Points, in no order, along strands that fork, close into loops and pass close to each other.
Points whose rows are less than 96.7 apart are linked; no others are. Some points are linked to none.
Q_170: [-22 -30  19 -59 -14  18 -30 -28 -14  -1  17   7 -37 -16   5  31  18  41
  44  -9  27  -3]
Q_198: [-12  42   2   8  -3  -2  -1  18  -1  46 -31 -24  15 -15  11 -40  -7  -9
 -12  47  24  24]
Q_235: [-40 -93  16  13 -46 -43  25 -13 -11   2 -17 -34  11   4 -34  19  13  -1
  27  37  16   0]
Q_107: [ -8 -68  53  19  -7 -30  30  27  57  24  12  17 -12 -25  44  24  24 -17
  13  13  18   9]
Q_298: [-26 -43   2 -16 -15 -23  18  34 -15  17   6 -19 -44  39  45 -28   9   8
  26  20   3   9]
Q_190: [ -1   0  14  33  -9  -7  11 -26  37 -22  25  47  22   2  32 -13  19  -9
  -2 -23 -17  42]
Q_961: [ 25  32  44 -12  23  21 -21   4 -20  18  -7   7  39 -10  32 -12 -16 -59
 -53   1 -11   1]
Q_858: [-27 -15  28 -10   2  25 -19 -32   8  -8  19  10 -31 -28  26   7  28  47
  40 -31 -10  16]
Q_116: [ 27  49 -32 -26  20  20 -20  51  10 -15  22 -12   6  14 -20   8  13 -13
 -10  26 -41 -25]
Q_535: [-16   2 -42 -19 -18   6  37 -28 -28  11   5  10 -20   7  -4 -17  -7 -24
  24  20  24  27]
Q_421: [ 36  72  23 -32  44  -3  29  31 -10 -65 -21 -10  24   4 -14   8   3  23
  -8   8 -56  41]
Q_849: [  0   0  -6 -31   8  36  -2 -32  27 -62  14  29 -14  29 -15  19  25  32
  40 -31   8  14]
Q_100: [ -3  32 -14 -35  12  42 -25  36 -25 -43  26  -8   9 -15 -19  23  11 -12
 -37  -6 -48 -15]
Q_680: [ 16  49 -43   2  14  30 -15   6  38  -8 -22  13   5  20 -39 -10   5   9
  -9   2  15  12]
Q_449: [-28 -31  -1 -46 -28  28 -31  -7 -43  -8  30  -8 -21 -15   0  10  -5  29
   8  -2  38 -37]
Q_213: [-27 -25 -66  -8   0  13  19 -33 -24  28 -43  -3 -40  14 -19   8  18 -37
  29   5  30  48]
Q_143: [  6  71  14  36  19   2 -13 -23  -5 -12 -13  14   3 -43  19   9  26  24
 -84 -43 -28  -2]
Q_587: [ 24 -43 -67  -2 -20 -42  56   6 -36  35 -39  13 -28  31 -26 -12  15 -18
  11  13  39  25]
Q_189: [  0 -51  48   8   5 -23  13  54   2  30 -26 -12   0  18  18 -21 -19 -37
 -26  24  13  15]
Q_518: [ 12  41   0  39   4 -16   2 -22  32 -16  11  25  33 -16   3 -16  -8  21
 -22 -24 -22  36]
Q_753: [ 19 -18 -31 -24 -30 -23  58  31 -40  37 -41  13 -14  21 -13 -33  13 -27
 -15  50  58  15]
Q_129: [  6  54  14  -6   4  24  -3   9  -2   6  16  22  25 -36  38  -9  -1 -22
 -57  -6   4 -10]
Q_79: [-24  57 -15   9  31   4 -21   4  35  30 -15 -24  -4 -26  24 -21 -15 -18
 -19  29 -14  16]
Q_338: [ 11  58  11 -11  38   6 -15  24  -7 -62  -1   0  -9   2  13  -3  23  50
 -54 -39 -56  -3]
Q_899: [ 23  77  14 -29  15  -9  31   0 -16 -34  22 -14  32 -10  10  -8  -9  -1
  -6   5 -46  13]
Q_146: [ 43 -13 -37  20 -18 -22   4  -5  16  35  10  25 -15  21 -40   4  11  22
  58   0   9  16]
Q_465: [-14  -8  -3  27  -7  11 -59  -2  26  -3  21 -15  14 -19  11  35  23  32
  -1 -29 -22 -42]
Q_411: [ -3  18  15  20  17  -9  15  -7  -8 -38  26 -41   1 -26 -17  42 -20  37
  15 -38 -61 -42]
Q_435: [  8   7  35  30  -3   9  -5 -19  -5 -17  30  32  15  -2  56  -6  32   1
 -20 -49 -39  -6]
Q_730: [  7 -58 -13 -11  -8 -30  42  44   7  30 -14  11 -49  42  16  -5  26 -16
  29  21  32  18]
Q_983: [-43 -37  23  43  -1  -6 -22  10   1  31 -20 -33   5 -28  33  27 -14 -13
 -41 -17  14 -23]
Q_138: [ -9 -10  24  -3  -2 -15 -23   9 -51   4   4 -23  -6  18  25 -21 -39  20
 -26 -21  -2 -29]
Q_578: [ 52  76  33 -16  55 -10 -10  34   1 -64 -24  -8  32   0  -4  13  13  35
 -53 -22 -39  12]
Q_115: [ 36  20 -36 -21  20  -9  17  -2  20  -3  35  19 -15  -8 -32  13 -33 -17
  12  13   1 -10]
Q_660: [ 11  -9 -15 -29 -37  16  46   1 -51  28  -4  32  -8  -3 -10 -30   0 -30
   7  41  47   4]
Q_497: [ -7 -29 -17 -14 -17  -8  60  55  13  37 -34   8 -28  21   6 -17  34 -36
 -11  39  60  24]
Q_907: [ 39 -41  -5  22  -3 -16  -6 -28  19   5 -17  16  -4  47 -49  12  -6   7
  65 -24  10  15]
Q_251: [-38 -79  44  -9 -22 -33  21  51 -29  12   9 -38 -22   6  35  -9   3   9
   3  13   5 -18]
Q_908: [-13 -29  -5  30 -16  -4   7 -58   3   5  -5 -23  27  -6 -37  10 -19 -25
  59  24 -14 -26]
Q_882: [-45 -36 -34  -7 -13  19 -46  -4  10  12  -8 -18  -8   3 -10  29   6 -16
   8  22  34 -17]
Q_124: [ 13 -38  20 -24 -29 -24  39   3 -67  16  -4  19   6  -3  -6 -42 -33 -22
 -19  51  29 -18]
Q_791: [  5  69  -2 -26   0   8  39  -5 -25 -34  -4 -35  36  15 -27 -29 -19   7
  11  28 -24 -23]
Q_454: [-16  -8  11 -14   0  38 -35 -17 -38 -31   7  13 -11   6 -14  -6  -6  21
 -23 -39  -8  38]
Q_609: [-16  -7  -4 -21  -1 -30 -30  32 -42   1   9 -15  -7  33  52 -28 -17   8
 -49   3  -5  21]
Q_674: [ 28   6 -48   3   6 -34   9   2  34  14  25  40 -18  31  19 -15   7 -16
  13  19  -9  35]
Q_211: [-25 -38 -14   8 -29  20 -20  17   8  17 -11   8 -11   2  -6   6  34  -4
  11  19  24  29]
Q_739: [-11  12  12  27   6   0  -6 -18  -3 -21  -3 -41  14  14 -24 -10 -33  33
  28 -24 -38 -29]
Q_185: [ -8   3  18 -27  16  43   2 -20 -28 -36   5   7 -19  35  -1 -18  -7  -7
  20 -27 -23  36]
Q_941: [  7  64 -14 -14  -6   8  -5  -1 -14   2 -19 -31  33  21  -2 -40  -4   5
   3  28  -5  11]
Q_972: [ 37 -30 -49  10 -28 -41  39  -8 -23  51  -5  13 -27   6 -34  -9   5   6
  51  29  26   2]
Q_49: [  2  35  14  37  10 -13  11 -14  33   1  31 -18   8 -44  11  21 -19  32
   2 -35 -22 -50]
Q_399: [ -7 -18  -4 -20  -9  30 -21 -39  -9 -45  24  23   9   0 -27  29  -5  13
   5 -37  14  14]
Q_982: [ 11   7   3  21   3   4  28 -40   2 -31   2 -25  22   8 -59   0 -24   7
  61   3 -42 -27]
Q_894: [ 17  20  37  14   9 -18  -5  17  -4   5  12  26 -12   5  84 -26  25  16
 -53 -34 -20 -15]
Q_859: [-26  15   3   5  35  15  -7  -9  38  16  -1 -23 -27 -15  24  -7 -11  -9
  31   3 -14  -7]
Q_646: [-51 -62 -18  31 -44 -49  -5  -9  -2   7  13 -35  20 -23 -14  24 -13   8
  -2  21  14   9]
Q_963: [  2 -25   0 -33 -20  28 -39  23 -29   1  32  27  -5  -9   3   7  -4   0
 -32  -9  36 -26]
Q_864: [-35 -61  -4   6 -23 -23   6 -51   7   0 -22 -16   8  20  -8  28  -5 -11
  56  19  22   0]
Q_962: [ 24  39 -53 -31  24   7  12  17  14   0   5  -7  -7  13 -18   4 -17 -53
   5  40 -13 -26]
Q_201: [  6  37   2 -18   4  42 -21  21  -7 -38  30  19   0 -12  18  -4  45  21
 -36 -24 -44 -21]
Q_687: [ 13  27  30   5  12  31   3 -14  -4  10 -29   2  40   6 -11 -22 -30 -51
  -5   6   4   7]
Q_743: [ 10  -1  14 -28  -8 -15  11  -6 -47  -1   2   1  -1  23   7 -40 -45   0
  -1  11  15 -13]
Q_320: [ -5 -61 -64  10 -17 -40  33 -33 -12  16 -40   3 -20  40 -29  22  12 -22
  28   1  28  34]
Q_682: [-29  30  34  10  26  33  21 -25  17  10   2 -10 -12 -56  33   0 -24 -12
  12 -16  -2 -26]
Q_177: [ 14  57  26  55  12 -13 -27  -8  11  35 -15  -1  15 -44  33 -15  30  22
 -51 -19 -37   1]
Q_869: [ 13   1  21  14  12  36 -11 -25  50   3   9  11  16 -21 -22  33  -1 -22
  43 -11   0 -22]
Q_603: [ 22  -2   8 -23   1  22  -6 -10 -11 -29  26  31   7  -9 -25  16 -34  -2
 -23 -30  28 -24]
Q_95: [  3   3 -11 -20 -10  22  -1 -24  42   9   9 -11  13 -14 -21  47  17   1
  64  22  18 -58]
Q_439: [-13   3   5  21 -10   5 -23  39  13  38 -24   7  -3  -7   8 -34  22  12
 -21  26  10  43]
Q_542: [ 27  57 -18   6  28   1 -16   7  37 -31   5  22  19 -13 -39   1  -5  23
 -33  -9 -25  30]
Q_754: [  2 -26  35  -4   8 -55  -4  48 -13   5 -20 -21  14  50  58 -24 -26 -14
 -54   7  11  14]
Q_712: [ -2  14  22  -4  23  27  13 -22  43 -45  22  21 -14  -6  10  12  24  31
  46 -33 -34   5]
Q_572: [ 11   9 -37  -7  -1  34   5 -13  13   5 -22 -14  -2   6 -64  15   4 -10
  44  21  21 -59]
Q_175: [-23   7  18  42  -5  -7   5 -12   9  28   3 -16  11 -39  25   5 -36   7
 -15 -14  16 -34]
Q_977: [ -3 -59  21  16  -4 -31 -16  11  26   2  28  20  -6  -1  39  19  -1  -4
  -3 -18  10   2]
Q_547: [-19  16  14  67 -17 -21 -14   9  16  40   0  -1   9 -57  22 -14  19  41
 -32  -4 -11  18]
Q_147: [ 12  64  23   3  12  10 -31  -8 -12 -10 -18  17  37 -25  39 -12  22   4
 -90 -20  16  10]
Q_934: [ 39  -9 -41  21  17  -7   3 -23   8  10 -38  -8  -3  61 -56  -1  -7 -15
  49  -6 -12  -8]
Q_636: [ -5  -2 -32  -4  -1  33 -27  -5   3  -6 -18  -8   8  27 -45   3 -16 -10
   2   6  23 -17]
Q_66: [-30 -85  29 -17 -19 -42   2  25   5   3  19 -15  -9   3  46  34   2  -6
   3   8  30 -33]
Q_618: [ 34  16  28  23  31  40 -10  -8  33   6 -12  22  23  -2 -26   0 -12 -36
  16 -16 -25  17]
Q_40: [ 23   1 -38 -30  18  -5 -24  -6  20 -14  34  27 -43 -15 -44  28  -6  21
  13  -9   0  12]
Q_943: [-45 -72  14  29 -25 -17 -29  28  -6  23  -7 -33   2 -31  -9  26   1   1
 -26   6  13   3]

A fork is a point with three links, a tip a point with one. Leave the first point through the second and follow the links. Name the first fork or tip that comes.
Q_177; Q_143: Q_636
Q_115; Q_962: Q_198
Q_411; Q_739: Q_175
Q_791; Q_899: Q_40

A piece is two or more points that can be reached from each other along the links. Count, over all rows, the pieces, the separate loops (a circle has one, a figure eight two, a Y none), the forks (points with three links) and the tips (points with one).
pieces: 3
loops: 3
forks: 7
tips: 7

How many points has the smallest loop of links through each point below? Write none if it is on no loop.
Q_739: 11
Q_449: 8
Q_587: 6
Q_251: none
